Each scene shows the same named points in several views. A view is turned or mirrored, shifted and resized as a whole, has a little noise and may leave points out.

Scene 1
View 1
ful: 5, 16, 10, 1, 9, 48, 17, -16, 4, -2, -13, -23, 7, -7, 36, 11, -8, 13, -10, -18, 2, -14, -14, 13, -15, 7, -4, 30, 18, -7, -23, 3, -6, -4, -28, 8
Tuk: 8, 8, 3, 10, -12, 45, -12, -13, 9, -6, -14, -1, 9, -12, 5, 3, -4, -1, -9, -13, -3, -16, -26, 1, -22, 1, -18, 29, 8, -19, -27, 6, 0, -27, -14, 6
bevur: -22, 19, 4, 9, 8, 46, 6, -12, 12, -11, 2, -22, 6, -10, 22, -1, 1, 18, -10, -5, 4, -8, 4, -7, -10, 22, 6, 37, -6, -3, -16, -14, -6, -15, -22, -1
tunip: -19, 20, -1, 39, 35, 31, 4, -6, -8, -7, -33, -16, 7, 41, 39, -14, 6, 10, 5, 1, 27, -5, 13, 0, 9, -18, -5, 9, 1, 0, -41, -7, 9, 17, -15, 17
vofug: 17, -11, 4, -10, -8, 20, -4, -5, -20, -7, -6, 2, 9, 1, -5, 26, -9, -9, 13, 1, -10, -11, -25, 9, -33, 21, -11, 28, 11, 26, -12, 23, -7, -19, -27, 24
Belav: 19, -7, 2, 14, -10, 13, -6, -15, 20, -6, -15, 10, 13, -5, 1, 3, -8, -8, -1, -8, -9, -11, -10, -10, -17, -11, -17, 5, 9, -24, -29, 3, -2, -4, -19, -10
kosu: 1, 14, 8, 8, 2, 34, 1, 6, 0, -15, 4, -16, 20, -11, 11, 12, -1, 9, 1, 5, 6, -10, -11, 0, -15, 28, 3, 21, -19, 26, -24, -3, -13, -12, -19, 24
gog: 2, -9, -2, 4, -6, 8, -24, 2, -11, -12, -5, 13, 26, -11, -18, 20, -4, -18, 22, 13, -14, 2, -22, -13, -20, 15, -1, 20, -11, 24, -15, 12, -16, -20, -6, 24
Pum: -7, 27, 7, 33, 18, 32, 17, 5, 20, -22, -3, -25, 12, 12, 33, -13, 6, 24, -12, 0, 28, -14, 20, -7, 4, 7, 4, 2, -24, 5, -43, -26, 0, 12, -24, 6
tiv: -24, 3, -2, -4, -7, 48, -8, -12, -13, -12, 2, -11, -1, 0, -3, 6, -1, 9, -3, 0, -1, -10, -9, 0, -25, 33, -6, 53, 2, 7, -5, 5, 1, -40, -23, 8
Ker: -38, -11, -16, 10, 8, 7, -6, -14, -7, -21, 4, 4, -5, 29, -18, -10, 5, 6, 6, 17, 1, 0, 29, -24, -13, 24, -1, 30, -7, 7, 1, -11, 8, -16, -27, -13
niri: -1, 2, 1, 20, 10, -5, 10, -4, 25, -19, 4, 0, 21, -4, 7, 2, -1, 3, 4, 10, -3, -2, 19, -25, -3, 6, 8, -4, -18, 6, -24, -20, -12, 14, -20, -8
Viba: -10, 9, 2, 10, -3, 24, -5, -1, 15, -18, 7, -5, 20, -19, -3, 6, -1, 3, 1, 6, -3, -5, -2, -16, -12, 27, 6, 23, -22, 10, -19, -12, -13, -16, -15, 7
manaf: -1, 16, 5, 19, 17, 33, 13, -8, 8, -8, -16, -16, 11, 9, 32, -1, -2, 12, -3, -5, 10, -10, 4, 1, -3, -1, -3, 13, 2, -1, -34, -6, -2, 8, -22, 8
bosaf: 13, -1, 1, 10, -20, 27, -1, -17, 33, -13, 2, 4, 3, -13, -5, -1, -7, 4, -18, -12, -4, -21, -4, -11, -23, 6, -18, 14, 0, -30, -26, -8, -1, -22, -25, -21
sofi: -8, 8, 3, 11, 4, 15, -5, 3, 8, -15, 4, -5, 28, -19, 4, 12, -1, 0, 9, 10, -7, 1, -3, -17, -9, 22, 12, 18, -21, 20, -18, -8, -19, -7, -8, 16
kemul: 30, 2, 9, 4, -17, 29, 6, -12, 26, -8, -4, -2, 13, -22, 9, 10, -10, 1, -12, -16, -8, -21, -18, -1, -25, 6, -13, 9, 6, -19, -32, 2, -7, -12, -27, -5
movam: 9, 21, 9, 28, -2, 34, -2, 18, 14, -27, 3, -15, 18, 0, 7, -3, 3, 12, -9, 6, 22, -22, -4, -5, -10, 21, -7, 2, -37, 20, -48, -12, -2, -12, -17, 23
Tama: -3, 6, -5, 29, -6, 34, 4, -11, 22, -21, -8, -5, -12, 30, 4, -20, 0, 17, -24, -9, 22, -29, 17, -6, -13, -1, -27, 10, -3, -27, -35, -12, 24, -16, -32, -20
Seno: -12, 2, -4, 17, -1, 23, -23, -10, 3, -7, -15, 10, 18, -10, -4, 2, 1, -11, 11, 2, -9, 1, -13, -16, -8, 0, -6, 25, -3, -7, -21, 1, -7, -19, -2, 7
kevef: -42, 19, -5, 25, 27, 27, -7, 4, -15, -18, -8, -14, 12, 22, 13, -8, 11, 10, 9, 18, 19, 2, 16, -13, 4, 17, 9, 27, -22, 26, -21, -14, -2, -4, -10, 22
Kiv: -8, -3, -9, 27, 3, 19, 11, -20, 24, -18, -7, 1, -15, 40, 5, -22, 0, 17, -20, -4, 15, -23, 33, -16, -10, -5, -21, 7, 3, -32, -27, -17, 22, -3, -37, -34
View 2
ful: -16, 9, -5, -7, 15, 5, 4, 3, 2, -4, 7, -11, 12, 10, 21, 8, 1, -1, -3, 17, 13, -7, -1, 0, -10, -10, 4, 8, 2, 5, 4, 15, -8, -6, 15, -6
kevef: -3, 27, -14, 1, 4, -4, 16, 7, -2, -20, 12, -2, 11, 5, 2, -8, -5, -2, -5, -1, -3, -2, 6, -13, 22, 21, 7, -12, 7, -11, 7, 5, 12, -8, 14, -2
Seno: -8, 16, -6, -3, -4, 5, 1, 10, -1, -15, 0, -9, 10, 5, 7, 6, 5, 0, -1, -8, -5, -5, -10, -3, -5, 7, -18, -10, -13, -7, 1, 16, -3, -6, 17, -3
bosaf: -7, -8, -8, -10, -4, -8, 3, 1, 1, 10, 11, -12, -3, 5, 19, 10, 7, 3, -5, -13, -7, -3, -21, 1, -4, -12, -15, 1, -9, 5, -5, 17, -17, -6, 16, 1
niri: -7, 7, -4, -12, -12, -1, 10, 2, -11, -9, 17, -7, 6, -4, 0, 0, 12, -4, -15, -15, -10, 10, -13, -5, 11, -1, -10, -11, 10, 4, 10, -3, 0, -6, 20, 10
kemul: -15, -11, 0, -10, -2, -3, -3, 2, -1, 6, 8, -13, 4, 7, 12, 11, 10, 2, -7, -2, 1, -4, -16, 2, -15, -14, -9, 6, -5, 10, 0, 13, -15, -4, 24, 1
Tama: 10, 3, -23, -5, 7, -26, 6, 5, 4, 10, 18, -5, -5, 3, 27, -6, 1, 12, -7, -12, -12, -1, -11, -6, 6, -10, 0, 2, -2, -1, 1, 17, -13, -10, 9, 11
tunip: 6, 34, -19, -3, 14, -12, 1, 13, -6, -16, 14, 0, 12, 3, 14, -17, -4, 6, -10, 2, -3, 5, 9, -16, -1, -6, 8, -1, 11, -8, 23, 6, 6, -6, 7, 13
Viba: -17, 4, -1, -7, -8, 1, 12, 0, -2, -8, 10, -10, 4, 9, 0, 9, 4, -5, -5, -8, -2, -5, -9, -4, 13, 11, -7, -8, -1, 0, -2, 9, -1, -5, 22, -9
bevur: -13, 12, -10, -7, 5, -1, 15, -4, 0, -4, 15, -8, 0, 14, 16, 7, -4, -5, -4, 2, 7, -4, -4, -6, 15, -2, -1, 0, 4, 0, 1, 14, -5, -5, 10, -10
kosu: -21, 2, 0, -5, 1, -1, 9, 2, -3, -8, 7, -7, 11, 10, -2, 5, 2, -2, -4, 6, 5, -8, -2, -6, 6, 13, 8, 0, 3, 1, 0, 6, 0, -7, 28, -9
Pum: -4, 13, -12, -9, 2, -17, 8, -1, -7, -3, 23, 0, 0, 12, 5, -13, -4, 2, -14, -4, -4, 8, 1, -18, 17, -6, 12, 2, 18, 1, 18, 2, 2, -2, 16, 4
Kiv: 15, 7, -25, -6, 6, -22, 12, 6, 2, 8, 22, -5, -3, -7, 32, -5, 6, 9, -10, -15, -16, 4, -14, -2, 10, -14, -5, -3, 3, 0, 3, 11, -10, -12, 2, 21
Tuk: -11, 3, -6, -4, 5, -2, -2, 7, 3, -2, 1, -11, 6, 11, 18, 9, 2, 5, 0, 0, 1, -9, -9, -1, -13, -5, -9, 3, -15, -1, -2, 21, -12, -5, 19, -7
manaf: -5, 16, -9, -7, 8, -5, 3, 4, -4, -9, 14, -5, 9, 6, 14, -4, 1, 1, -9, 6, 1, 2, 1, -9, -1, -9, 5, 2, 9, 2, 14, 7, -2, -4, 15, 4
Belav: -4, 2, -5, -8, -3, -1, -4, 10, -3, -1, 6, -10, 8, -3, 13, 7, 12, 4, -8, -10, -8, 0, -17, 2, -16, -12, -17, -2, -9, 4, 5, 11, -11, -6, 18, 10
gog: -22, 1, 6, -3, -11, 11, 4, 12, -4, -18, -5, -11, 20, -2, -10, 14, 12, -3, 0, -5, -2, -12, -11, 3, -5, 26, -12, -14, -15, -3, -9, 7, 3, -9, 35, -6
Ker: 4, 16, -19, -1, 1, -2, 28, 9, 3, -9, 13, -7, 9, -13, 19, 5, 9, -2, -2, -11, -11, -5, -11, 4, 25, 20, -9, -18, -2, -8, -10, 7, 4, -15, 7, 9
movam: -13, -3, -5, -6, -3, -20, 2, 3, -4, -1, 12, -4, 3, 14, -8, -8, -4, 6, -8, -6, -6, -2, 0, -17, 8, 10, 15, 1, 3, -2, 6, 6, -2, -7, 31, -4
tiv: -9, 8, -12, 1, 11, 0, 19, 5, 8, -5, 5, -11, 10, 5, 22, 10, 2, 0, 3, 8, 6, -16, -5, 4, 9, 12, 2, -3, -7, -4, -13, 17, -4, -12, 12, -9
vofug: -16, -3, 2, -1, 5, 7, 6, 13, 1, -10, -4, -12, 25, -8, 8, 13, 15, 1, 1, 12, 6, -16, -7, 11, -13, 16, 2, -4, -9, 3, -10, 7, -3, -11, 31, 1
View 3
Tama: 27, -30, 1, 48, -12, -21, 18, 3, 14, -13, -6, -33, -13, -13, -14, 19, 7, -3, 23, -50, -6, 32, 14, 11, 45, 8, -10, 9, 40, -33, -10, 29, -10, 29, -34, -3
Pum: 0, -43, 9, 52, 10, -13, 8, 26, 13, -31, -5, -10, 4, -14, -27, -1, 8, 21, 7, -30, -6, -15, -4, 28, 39, 3, -8, 3, 15, -42, -20, 21, 25, 34, -10, -22
Ker: 56, -23, -14, 45, 14, -2, 16, 13, 11, -12, -3, -21, -18, -28, -8, 22, 9, -24, 27, -38, 11, 21, -11, -5, -13, -26, 24, -15, -3, -20, 9, 19, 12, 6, -25, -6
kosu: -8, -22, 21, 63, 10, -9, 10, 19, -2, -16, -10, -18, 32, -20, -1, -5, 11, -14, -9, -17, 9, -18, -14, -12, 13, -3, 9, -23, 6, -26, -2, -6, 12, 0, -1, -11
gog: -4, -22, 14, 29, 8, -6, 3, 1, -3, 16, 2, -26, 26, -23, -2, 5, 31, -47, 6, -6, 27, 4, -6, -29, -3, -14, 19, -41, -7, -12, 25, -17, 13, -14, 10, -4
movam: -10, -44, 21, 56, 2, -9, 8, 21, 2, -16, 5, -15, 27, -29, -11, -6, 24, -13, 2, -34, -5, -10, -4, 1, 40, 8, -3, -5, 19, -48, -17, 2, 18, 3, 3, -9
Seno: 0, -29, 11, 33, 10, -16, 11, -21, 7, 6, 1, -13, 7, -7, -18, 15, 20, -33, 17, -23, 29, 8, 4, -14, 7, -6, 10, -26, 8, -11, 25, -7, 1, 17, -9, -8
sofi: 1, -33, 12, 38, 18, -14, 1, 11, -3, -9, 3, -10, 22, -17, -11, -4, 22, -16, 3, -16, 19, -20, -21, -7, 3, -11, 22, -34, 0, -19, 16, -3, 18, 4, 0, -16
niri: 20, -37, -5, 14, 11, -20, -10, 23, -5, -5, 8, -28, 2, -15, -16, 1, 30, 4, 14, -18, 10, -10, -18, 12, 24, -11, 17, -22, 11, -24, 11, 20, 26, 24, -6, -23
ful: -15, 0, 21, 65, -1, -20, 22, -2, 6, -13, -32, -28, 20, 7, -4, 1, -10, 4, -11, -7, 17, -7, 11, -9, 15, 2, -8, -22, 16, -5, 6, 0, -14, 28, -21, -10
bevur: 7, -24, 12, 68, 14, -21, 19, 2, 3, -29, -17, -8, 12, -7, -11, 2, -7, 4, 0, -33, 10, -15, -12, 0, 11, -2, 11, -19, 17, -16, 5, 9, -4, 28, -30, -13
kemul: -8, -15, 17, 34, -16, -36, 2, -1, -13, 3, -10, -47, 25, -1, 7, 0, 18, -5, -2, -18, 11, 1, 0, -15, 40, 14, 5, -26, 41, -8, 18, 8, -20, 19, -20, -8
Kiv: 44, -28, -14, 34, -10, -18, 15, 8, 14, -11, -6, -41, -29, -9, -16, 23, 10, 8, 29, -45, -3, 33, 11, 18, 38, 0, -6, 9, 37, -26, -4, 39, -2, 37, -39, -8
Belav: 2, -21, 4, 14, -10, -29, 1, -9, -4, 13, -1, -44, 5, 0, -9, 12, 26, -12, 14, -16, 20, 17, 9, -7, 33, 4, 1, -21, 29, -7, 25, 9, -6, 24, -16, -10
Viba: 9, -33, 11, 46, 13, -18, 6, 8, -6, -15, 2, -12, 22, -21, -5, -1, 18, -18, 4, -30, 15, -15, -23, -11, 10, -6, 24, -29, 13, -19, 12, 2, 7, 7, -13, -12
Tuk: -11, -17, 20, 50, -8, -26, 16, -20, 2, 3, -11, -28, 20, 0, -5, 9, 7, -23, 4, -26, 20, 12, 14, -19, 25, 9, -3, -21, 30, -10, 16, -6, -22, 18, -21, 0
vofug: -1, 6, 16, 50, -9, -4, 15, 11, -4, 10, -20, -48, 27, -16, 17, 8, 14, -33, -7, 4, 20, 11, 6, -31, 0, -10, 5, -34, -1, -8, 15, -12, -2, -16, -3, -2
tiv: 19, -8, 13, 79, 4, -6, 31, -1, 9, -17, -23, -21, 11, -14, 3, 12, -9, -24, 4, -32, 14, 11, -1, -24, -5, -9, 10, -19, 8, -14, 4, -2, -13, 6, -29, 0
manaf: -7, -22, 10, 46, 4, -12, 13, 9, 14, -12, -17, -25, 3, 1, -21, 3, 2, 13, 2, -13, 10, -3, 12, 13, 24, -1, -14, -7, 9, -22, -3, 12, 12, 33, -11, -18
View 4
Ker: 0, 25, -18, 3, -30, -16, -2, -25, -9, -3, 10, -4, 22, -11, -3, 9, 6, -7, 35, -2, -9, -10, -31, -23, 9, 5, -10, 11, 12, -4, 23, 15, 10, -5, 3, 2
niri: 3, 15, -8, 7, -12, -5, -27, -11, 10, 0, -9, 7, 4, -17, 11, -5, 6, 6, 9, 18, 15, 3, -7, -17, -15, -6, -11, 12, 8, -2, 12, 12, 7, -2, 17, -19
Kiv: 17, 8, -4, 10, -44, -27, 11, -21, 3, 11, -3, -16, 11, -22, 4, -1, 14, -15, 27, 14, 11, 16, -12, -32, 11, -18, 13, -14, 24, 2, 3, 42, 6, -15, 4, -16
Belav: 18, 13, -6, -3, -21, -29, -6, -27, 11, 3, -1, -9, 9, -16, 2, -5, -16, -2, 8, 18, 23, 4, 6, 6, -13, -30, -11, -12, -3, -16, 3, 19, 4, -1, 1, -16
tunip: -6, 8, 17, -11, 11, -30, 2, 8, 15, -3, -4, -7, 10, -28, 6, 2, 15, -3, 8, 16, 6, 8, -13, -13, 1, 19, 12, -20, 32, -9, -11, 35, -17, -4, 1, 5
Tama: 13, 7, 3, 5, -39, -25, 16, -22, -2, 17, -6, -17, 5, -25, 7, -6, 4, -14, 26, 18, 7, 11, -1, -21, 14, -11, 10, -20, 14, 1, -8, 31, -2, -13, -5, -19
kevef: -19, 22, 3, -3, 5, -10, -6, 2, -5, -2, 0, 4, 12, -21, 2, 3, 11, -1, 20, 9, -16, -14, -24, -14, 3, 37, -9, 2, 17, -5, 0, 10, -11, 1, 2, 4
sofi: -7, 26, -6, 0, -5, -3, -22, -8, -1, -4, -4, 11, 1, -14, 5, -4, -13, 6, 12, 14, -1, -14, -5, 2, -13, 11, -22, 9, -8, -11, 8, -4, 2, 6, 4, -11
gog: -7, 22, -11, -18, 4, -12, -15, -31, -1, 0, 11, 4, 14, -4, 2, 2, -24, 6, 11, 9, 7, -24, -7, 17, -11, -4, -31, 6, -20, -19, 21, -16, -1, 7, -3, -3
ful: 11, 25, 8, 0, -18, -23, -7, 2, 7, -7, 0, 1, -8, -21, 1, 0, -42, 0, 18, 16, 0, 10, 4, 16, -5, 9, 4, -25, 1, -24, -3, 20, 0, 5, -24, 3
Viba: -4, 28, -9, 7, -19, -4, -16, -13, -8, 1, -5, 6, 0, -15, 3, -7, -15, -1, 20, 15, -4, -11, -3, 0, -9, 8, -22, 5, -10, -8, 5, -3, 3, 4, 0, -17
Pum: -3, 12, 14, 9, -10, -4, -11, 9, 5, 8, -18, 4, -11, -29, 14, -7, 9, -1, 12, 26, 1, 11, -3, -21, 0, 23, 9, -10, 19, 3, -13, 24, -8, -4, 4, -20
Tuk: 8, 20, 0, -4, -24, -31, 6, -20, -2, 4, 1, -12, 1, -18, -1, -9, -31, -7, 18, 17, 7, -3, 10, 18, -5, -11, -12, -24, -11, -22, -7, 13, -3, 2, -16, -12
tiv: 2, 31, -5, 0, -31, -21, 4, -15, -12, -3, 9, -4, 2, -14, -6, 3, -32, -7, 34, 5, -16, -6, -13, 4, 11, 15, -6, -15, -3, -18, 9, 9, 3, 1, -22, 7
bosaf: 19, 21, -10, 9, -46, -21, 0, -27, -3, 9, -5, -9, 0, -17, 3, -12, -22, -9, 22, 18, 13, 4, 11, -2, -7, -26, -9, -14, -10, -10, -1, 16, 10, -3, -5, -26
kosu: -6, 25, 6, -2, -8, 0, -14, -8, -4, 3, -3, 10, -9, -16, 9, -3, -26, 5, 15, 18, -6, -7, -1, 7, 0, 20, -10, -5, -9, -10, 5, -7, -2, 4, -11, -10
View 5
bevur: 6, -23, 9, 7, -7, -13, -13, -5, 29, 15, -2, -8, 3, 1, 0, -23, -19, -25, 5, -16, -3, 13, 6, -24, -19, -5, 9, -5, -17, 24, 4, -16, -18, -5, 2, -18
tiv: 5, -12, -7, -10, -2, -5, -23, -9, 25, 6, 12, 2, -7, 2, 2, -17, -18, -19, 9, -6, 22, -5, 4, -19, -15, 8, 4, -2, -5, 31, -7, -3, -13, -12, 14, -27
vofug: 8, -9, -11, -4, -9, -4, -13, 3, -2, 15, 16, -2, -6, -11, 16, 10, 6, -9, 16, -9, 30, -7, -8, 0, -3, 30, 15, -7, 3, 24, 6, 18, -12, -23, 15, -10
manaf: 1, -13, 7, 5, 1, -23, -11, -1, 11, 13, -8, 1, 4, -3, 17, -13, -3, -41, 19, -18, -12, 10, 7, -22, -16, 3, 19, 2, -8, 9, 21, -14, -20, -2, -10, 0
Belav: -2, -5, 5, 6, -14, -35, -2, -12, -1, 6, 0, -7, 11, -3, -9, 13, 5, -22, 35, -13, 8, 12, -6, -18, -16, 4, 36, -6, -3, -10, 15, 0, 1, -12, 5, -12
Tama: -8, -6, 5, -15, 7, -38, -5, -39, 22, -1, -6, -5, -4, 18, -12, -15, -14, -50, 28, -2, -4, 8, 14, -41, -23, -8, 21, 8, 5, -12, 22, -5, -11, 3, 11, -22
niri: 17, -21, 18, 13, -3, -4, 23, -2, 18, 28, -16, -5, 18, -14, 1, 1, -8, -35, 24, -23, -4, 10, -9, -10, -21, -5, 25, -13, -2, -20, 22, -4, -12, 7, 3, -12
Tuk: -11, -5, 2, 4, -20, -35, -23, -12, 9, 3, 13, -7, 3, 4, -6, 1, -3, -10, 22, -4, 10, 18, -1, -23, -9, 6, 17, 1, -3, 19, 8, 2, -3, -20, 2, -14
kosu: 6, -21, 12, 7, -10, 0, -8, -1, 24, 30, 3, -6, 4, -8, 16, -10, -9, -18, 7, -11, 6, 12, -6, -9, -5, 12, 0, -6, -2, 28, 21, 9, -22, -9, 4, -6
sofi: 13, -17, 15, 15, -12, 8, 6, 7, 25, 31, -3, 0, 16, -16, 7, -2, -10, -15, 15, -17, 7, 16, -14, -3, -13, 0, 7, -13, 0, 14, 12, 2, -14, -2, 1, -10
Viba: 10, -20, 16, 12, -13, 1, 1, -3, 30, 29, 0, -5, 12, -9, -3, -4, -16, -15, 12, -11, 10, 15, -11, -11, -15, -3, 5, -12, -1, 14, 11, 4, -12, -4, 10, -18
kevef: 9, -4, 10, -2, 12, 19, -5, 2, 41, 21, -8, 23, 11, -10, 26, -23, -19, -33, 19, -16, -3, 4, 2, -12, -17, -12, -7, -2, 10, 15, 8, -10, -25, 19, -10, -12
Ker: 19, -5, -5, -13, 12, 14, 7, -13, 30, 11, -5, 13, 3, -4, -4, -11, -23, -32, 25, -12, 21, -16, 0, -14, -26, -10, 12, -11, 9, -9, -11, -6, -9, 11, 17, -36
tunip: -6, 5, 5, -3, 18, -18, -12, 1, 17, -1, -16, 24, 7, -1, 31, -18, 1, -52, 31, -19, -23, 6, 13, -25, -19, -8, 14, 9, 7, -1, 20, -25, -26, 16, -26, 3
gog: 6, 1, 5, 5, -16, 10, -2, 8, 13, 26, 10, 8, 15, -20, 8, 19, 1, 3, 26, -10, 29, 7, -22, 7, -5, 11, 10, -12, 13, 15, 3, 19, -2, -10, 5, -12
Seno: -1, 5, 5, 7, -15, -11, -9, 0, 17, 10, 4, 10, 17, -8, -3, 8, -4, -7, 32, -11, 14, 13, -10, -11, -16, -7, 17, -8, 6, 9, -1, -2, 0, -6, -5, -16
movam: -7, -19, 26, 2, -2, -10, 0, -18, 31, 30, -4, -4, 8, 0, 14, -11, -11, -31, 14, -3, -5, 26, -2, -17, -4, 4, -5, 3, 12, 13, 43, 16, -25, 2, 2, -3
kemul: -5, -18, 9, 9, -23, -45, -5, -16, -1, 11, 4, -23, 6, 3, -14, 9, 2, -20, 22, -10, 5, 18, -3, -24, -12, 10, 34, -5, -11, 1, 20, 4, -2, -22, 12, -11
bosaf: -1, -17, 9, 4, -17, -37, -2, -26, 11, 9, 2, -21, 7, 6, -26, 2, -11, -23, 24, -6, 9, 17, -1, -29, -18, -1, 30, -6, -8, -5, 14, 3, -1, -17, 19, -23
ful: -1, -19, -4, 6, -11, -29, -27, 2, 5, 4, 7, -9, -4, 0, 13, -12, -1, -26, 8, -17, -1, 8, 8, -21, -12, 15, 18, 1, -21, 33, 7, -13, -18, -22, -3, -5

In a view up to two points have been moved. Name them for each view, in the order of its rows, or write none.
view 1 | ful, tiv
view 2 | gog
view 3 | none
view 4 | none
view 5 | kemul
